Points, in no order, along strands that fork, close into loops and pass close to each other.
Points whose rows are less than 52.6 apart are linked; no others are. Some points are linked to none.
<899>: [ 10 -25 -17  20 -13  35   3   5  22   0  14 -24  20   7   1  13 -19   9
  34 -19   5  11]
<292>: [-11  -1  32  -2  22 -31  -4 -31   0 -10   8  17  26 -10   1  17  -1 -25
  22  14  10 -17]
<625>: [  6  14 -28  12   0  24  19  45 -31  11  -5  -1 -11  -8 -31   1  27  -2
 -33 -31   5   2]
<79>: [ -7 -19  13  12  -5  -2 -18 -12   8 -16  -2  -9  -6  12  25 -15 -18 -11
   7   3  -2   6]
<269>: [-29   2  17  -9  -6 -12   2  23 -33  12   6  22   1 -39 -14  33  19 -27
   7  28   4  -4]
<612>: [ 23  24 -50   0  -6  34  22   6   7  11  -1 -39  -7  32   0   4   6  41
 -13 -27  -7   2]
<900>: [-26  -7   2 -12 -12  -1  11  32 -21  26  11  20   2 -53 -23  30  30  -2
  13  25   8  -2]
<470>: [ 15  12 -23  -1  -8  12   9  22 -29   3  -1 -17 -24   6  -9  -5  13   8
 -39 -11 -12  -3]
<533>: [ 27  19 -46   5   3  31  12   6  11  -2  -1 -47   5  36   2  10  -5  24
  -2 -36  -3  -1]
<494>: [ -1   1 -15 -14 -35  18   7  10 -21  24   6  -2 -27  -9 -14 -17  25  30
 -22   8  -7   3]
<400>: [  8 -12   3  -1  -8  21 -14 -13  43  -5  19 -42  23  30  33  -7 -24  18
  34 -10  19   4]
<729>: [  8  24 -10 -16  -8  -3   1   8 -29   5  -7 -16 -32   3   6 -18  17   5
 -50   1  -8   0]
<718>: [ 14   4  -5 -21   4   0  16 -25   5  27  13   2  18  -7 -25  -5  17  47
  13   0   0 -11]
<454>: [ 21   9  21   8  38 -23  -7 -34   4 -29 -17  -1  15  23  15 -13 -11 -19
 -20 -18   9 -21]
<302>: [-48  18  31  -9  10 -26  -2   2 -18   8   0  26 -10 -19   8  23  14 -31
   5  42 -13 -22]
<905>: [-20  27   3 -16  -8 -33  -8   9  15   8 -25  28 -42   7  26 -32  13   2
 -36  35 -24  14]
<381>: [  9   1   0   7   0  -3  -3   8 -22 -21  -7 -13 -23  11   0  -5 -12 -21
 -23  -6  -8   0]
<56>: [ 13   2 -19  19  -5  19  12  29 -19   2  -2  -9  -5  -1 -22   5   8  -2
 -20 -23  -2   2]
<473>: [  5  15 -18  14  21  12  21  26 -18   9  -8  17  20 -24 -38  24  26 -10
 -10 -37  21 -10]
<687>: [-18 -10   7   3  -9 -15 -25  14  36 -10 -11   2 -34  20  52 -26 -20  -5
   0  23 -19  26]
<37>: [ 11  -7 -22  36   8  18   4  28 -13 -20  -3 -16  10  -1 -14  23 -22 -23
  -7 -41   2   2]
<749>: [ 28   9 -31  22  17  27  14   0  11 -14   0 -37  20  28  -4  13 -15   4
  -2 -44  -3  -6]
<661>: [ -6   0  31   6  16 -26 -12 -10  -1 -24 -16  21   3  15  12  -2 -20 -46
   2   6  -3  -3]
<887>: [-21 -10   3   1 -30   1 -15  22 -14  -5  -8   1 -47   2  15 -12 -16 -23
  -6  19 -20  25]
<776>: [ 22  16  21   2  35 -20   3 -34 -12 -18  -3   9  20  11  -1  10   3 -18
 -12  -9  12 -29]
<586>: [  9 -10 -13  29   8  16   7  24 -18 -16  -9   9  23 -15 -23  23 -14 -28
  -3 -37  10   4]
<253>: [-37  -7  30  -9 -16 -22 -11   7 -14   2   2  33  -7 -22  -6   9  -3 -31
  23  37  -5   7]
<57>: [ -6  -4  13   5   9 -22 -14  -8  42 -11 -16   4 -11  23  51 -30 -10   3
  -9  16 -11  17]
<600>: [ 29  13  -7   6  17   6   7 -13 -17 -10  -6  -8  14  10 -12   3   5  -3
 -29 -21   5 -19]
<571>: [  4 -27   7   2  -3  19  -5 -26  30   3  19 -25  30  14  15 -15 -21  28
  23  -9  10   0]
<294>: [-15   1  -7  -2  -3   9  18  33 -19  25   0  21   7 -50 -31  26  31   4
  14   3  10  -4]
<128>: [ -9   4  32   1  22 -35  -7 -22  -1 -15  -3  24   5   9   7   5  -6 -33
   7  13   7 -15]
<89>: [  0  -5 -34 -11 -39  35   2   2  16  25   9 -35 -24  14   6  -6   1  46
   3  -3 -13  14]
<643>: [  6   2  -6 -15  10   8  22  -9   4  30  15  12  26 -28 -37   6  18  49
  39   1  -1  -1]
<61>: [ 12 -24 -10   9  -7  29   8 -14  28   7  15 -24  33  17   1  -1 -23  27
  30 -18   6   4]
<923>: [-15  -8   2 -23 -19   2   2   7  -7  38  18  13  -6 -40 -32  -2  30  44
  30  29  -6   6]
<276>: [ 15  12 -29 -17 -18  12 -22  17  20 -15   2 -54 -39  16  20  -3 -15  -4
  -2  -4   0  22]
<165>: [ -2 -35  -8  19 -21  28   2  10   8  -1   8  -6  12 -10  -7   6 -14   1
  24  -7   2  14]
<136>: [ 20  -7   3  -4  22   4  16 -33  13  11  14   6  49  -7 -27   5  -2  28
  24 -16  12 -12]
<946>: [ -9 -26  32   2  10 -26 -14 -32  40 -10   9  16  24   6  28 -36 -16  15
  24  16  14   0]
<492>: [ -8  -3  -5 -22 -29   3   7   4 -10  31  12   9 -14 -22 -21 -12  26  37
   1  20  -3   1]
<829>: [ -4 -25  -2   8 -31  22 -21  14   7 -14   8 -24 -23   5  18   8 -23 -16
  25   8  -2  27]
<820>: [ 25   1 -15  27  21  18   6   4  -2 -28   0 -27  17  16  -4  17 -21 -13
  -8 -35   0  -6]
<570>: [-16 -15  32  -4  18 -40 -14 -34  28  -5   8  28  19  -2  19 -21  -9   2
  27  25  14  -7]
<807>: [ -6 -11  16   6   6 -24 -15 -28  38  -4  -4  11   7  12  37 -38  -5  12
   1  17   6   2]
<577>: [  6 -23  26   6  13  -6  -7 -35  16  -9  11   5  37   3   0 -11 -16   1
  21  -1  18  -8]
<606>: [ 15 -23   5  -7  12   8  13 -33  18  19  16   3  44   1 -19 -14  -8  45
  35  -9   5   3]
<323>: [ 12  17  19   3  32 -18  10 -22 -20 -11   6  10  22  -9 -13  31  11 -23
  -7  -4  13 -32]
<885>: [-17 -28  20  11 -13  -1 -18   4   4 -20  -6   5  -5   8  18  -5 -27 -28
  20  11  -5  16]
<524>: [-29  -3   0  -4 -20 -10 -23  20  10 -10 -18   3 -54  15  35 -19 -20 -21
  -5  23 -28  30]
<728>: [  2  36  -8 -26  -9 -13  -1  -2 -23  17  -7  -6 -34  -3  11 -24  34  19
 -54  12  -2  -2]
<937>: [-17 -20  33   9   2 -15 -19  -2   2 -19 -13  26   2  14  11  -7 -27 -44
  18  15  -6  11]
<656>: [ 11  21  14   0  37 -37  -9 -23  12 -23 -24   9  -6  25  25 -16  -8 -18
 -33  -5  -3  -8]
<853>: [  0  21 -11 -24 -22   2   3  -8 -14  27  -3  -4 -23  -7  -1 -25  35  36
 -36  13   1  -6]
<179>: [-13   9   8 -11   7 -31 -14   8  25  -5 -26  30 -31  17  34 -28  -4 -14
 -23  25 -24  14]
<947>: [ -9 -32  -3  12 -36  18  -8  18  -5  -5   2   2 -11 -11  -1   7 -12  -9
  13   5  -7  24]
<3>: [-28  19  17 -19 -11 -29  -9   3 -14   9  -3  26 -26  -8   4  -4  19 -13
  -6  31  -6  -5]
<840>: [  1   4  -4   2  11   7  19  17 -11  18  -1  17  23 -36 -34  29  20   5
  10 -14  15 -10]
<405>: [  2  -4  -1  14  -4   3   7  31 -30  -9  -8  18  12 -22 -23  24   2 -34
  -7 -12   9   3]
<583>: [ 30   5  -3  17  19   9   7 -17  -4 -23   0 -11  26  17  -3   6 -11 -11
 -17 -25   6 -15]
<544>: [  9  15   4   4  22  -7  11   5 -26  -1   2  13  20 -14 -19  33  17 -23
 -14  -9  16 -19]
<452>: [  6   2 -35  27   2  33  13  28  -5   2  -7 -12   8   2 -20  18  -4   0
  -3 -46  -1   7]
<855>: [  2 -14  -3   0 -11  12 -24   0  20 -16   5 -34 -19  18  30  -7 -19  -6
  13   1   1  16]
<555>: [-15   1   7   3  -2  -7   9  34 -33   3  -1  27  13 -36 -16  43   9 -37
   4   7  11  -4]
<81>: [ 28   5   8   7  26  -4  -3 -32   6 -22  -4 -15  23  24  14 -15 -12   2
 -17 -16   4 -16]
<724>: [ 17  15 -46 -14 -26  34   3   4  18  15   0 -46 -22  22  11   0   3  39
  -6 -10  -8  13]
<715>: [-44   9  31  -6  17 -40  -5 -14   7   2   4  34  -2 -17  15  14   7 -13
  16  42 -11 -22]
<778>: [ 14  33   9  -9  23 -31  -4 -29  -1  -7 -17   2 -10  11  19 -15   7  -1
 -38  -1   1 -17]
<397>: [-28  -1  33  -9  25 -45  -7 -24  27  -1   4  35   5  -5  19   0   2 -10
  28  37  -1 -18]
<92>: [-21   6  17  -8   0 -27 -19   3   7  -8 -16  32 -27  10  18 -17  -6 -24
  -6  23 -17   7]
<462>: [-27  33  11 -23  -1 -37  -6   9   3  11 -14  35 -40   2  23 -15  23  -8
 -25  35 -16   0]
<374>: [  5 -14  29   1  20 -18  -2 -36   8  -5  12  13  40 -17 -10  14  -9 -10
  26  -1  19 -12]
<843>: [ 19 -18   2   9  20  11  19 -16  14  -1   5  10  53 -11 -30  13 -11  13
  27 -24  18  -7]
<307>: [ 22  22  -4  -3  15  -6   2 -17 -16 -10 -11 -11  -7  12   6 -11   5   1
 -39 -11  -3 -15]
<825>: [ 21  12 -33  -2  -9  26  22  -3  -5  18  -1 -18   1  16 -16  -8  13  38
 -18 -23  -7  -7]
<514>: [ -7 -11  -8   6 -27  10   1  39 -36  -4  -2  -1 -32  -6  -9   4  -2 -20
 -16   3 -10  20]
<507>: [ -3  -7 -27  -6 -39  31   4   8  -6  21   7 -14 -24   1  -9 -12   8  36
  -9   2 -14  10]
<614>: [ -6 -10  -1 -27 -12   5   9  -9   0  37  21   9   7 -31 -33  -5  19  57
  43  19  -4   8]
<875>: [ 18   7 -19  -8  -1  16  28 -15   1  23   2  -2  19   5 -26  -7  12  38
  -4 -16  -1  -8]
<510>: [ 16 -29  12  13  16  10   7 -25  14 -12  11   0  57   1  -7   3 -23   4
  26 -20  16  -5]
<120>: [ -2 -15  16   0  -9  -8  -5 -18  -2  -3   6  13   9 -11 -10  -3  -3  -5
  12  11   5  -2]
<619>: [  2  19 -20   1   9  17  21  32 -25  22  -3   8   8 -19 -37  11  37   4
 -20 -24  14  -9]
<935>: [ 11  -1 -25   2 -21  20 -14  25   2 -18   5 -43 -38   6   8  11 -12 -10
  -1  -5  -5  19]
<416>: [-40  23  23 -18   3 -25  -6  13 -19   5  -7  29 -31  -7   6   9  13 -34
  -4  36 -14  -8]
<227>: [ 11  -6  -7  -7 -18  22 -29   3  37 -15  13 -44  -5  23  30  -2 -24  -1
  29  -6  15  12]
<375>: [  3  -6 -20  10 -21  19  -2  37 -20  -8  -1 -25 -37   1  -4   5  -6 -11
 -18  -2 -13  16]

A piece is two or more points that can be reached from each other along the links. Count, over all rows, the pieces, the separate loops (a circle has one, a figure eight two, a Y none), the forks (points with three links) and the tips (points with one).
pieces -> 4
loops -> 5
forks -> 8
tips -> 6

A tip is a point with one link. Name the tips that can be reached along the links from each point below, in the order of the rows.
<56> -> <544>
<577> -> <606>
<807> -> <887>, <92>
<935> -> <276>, <514>
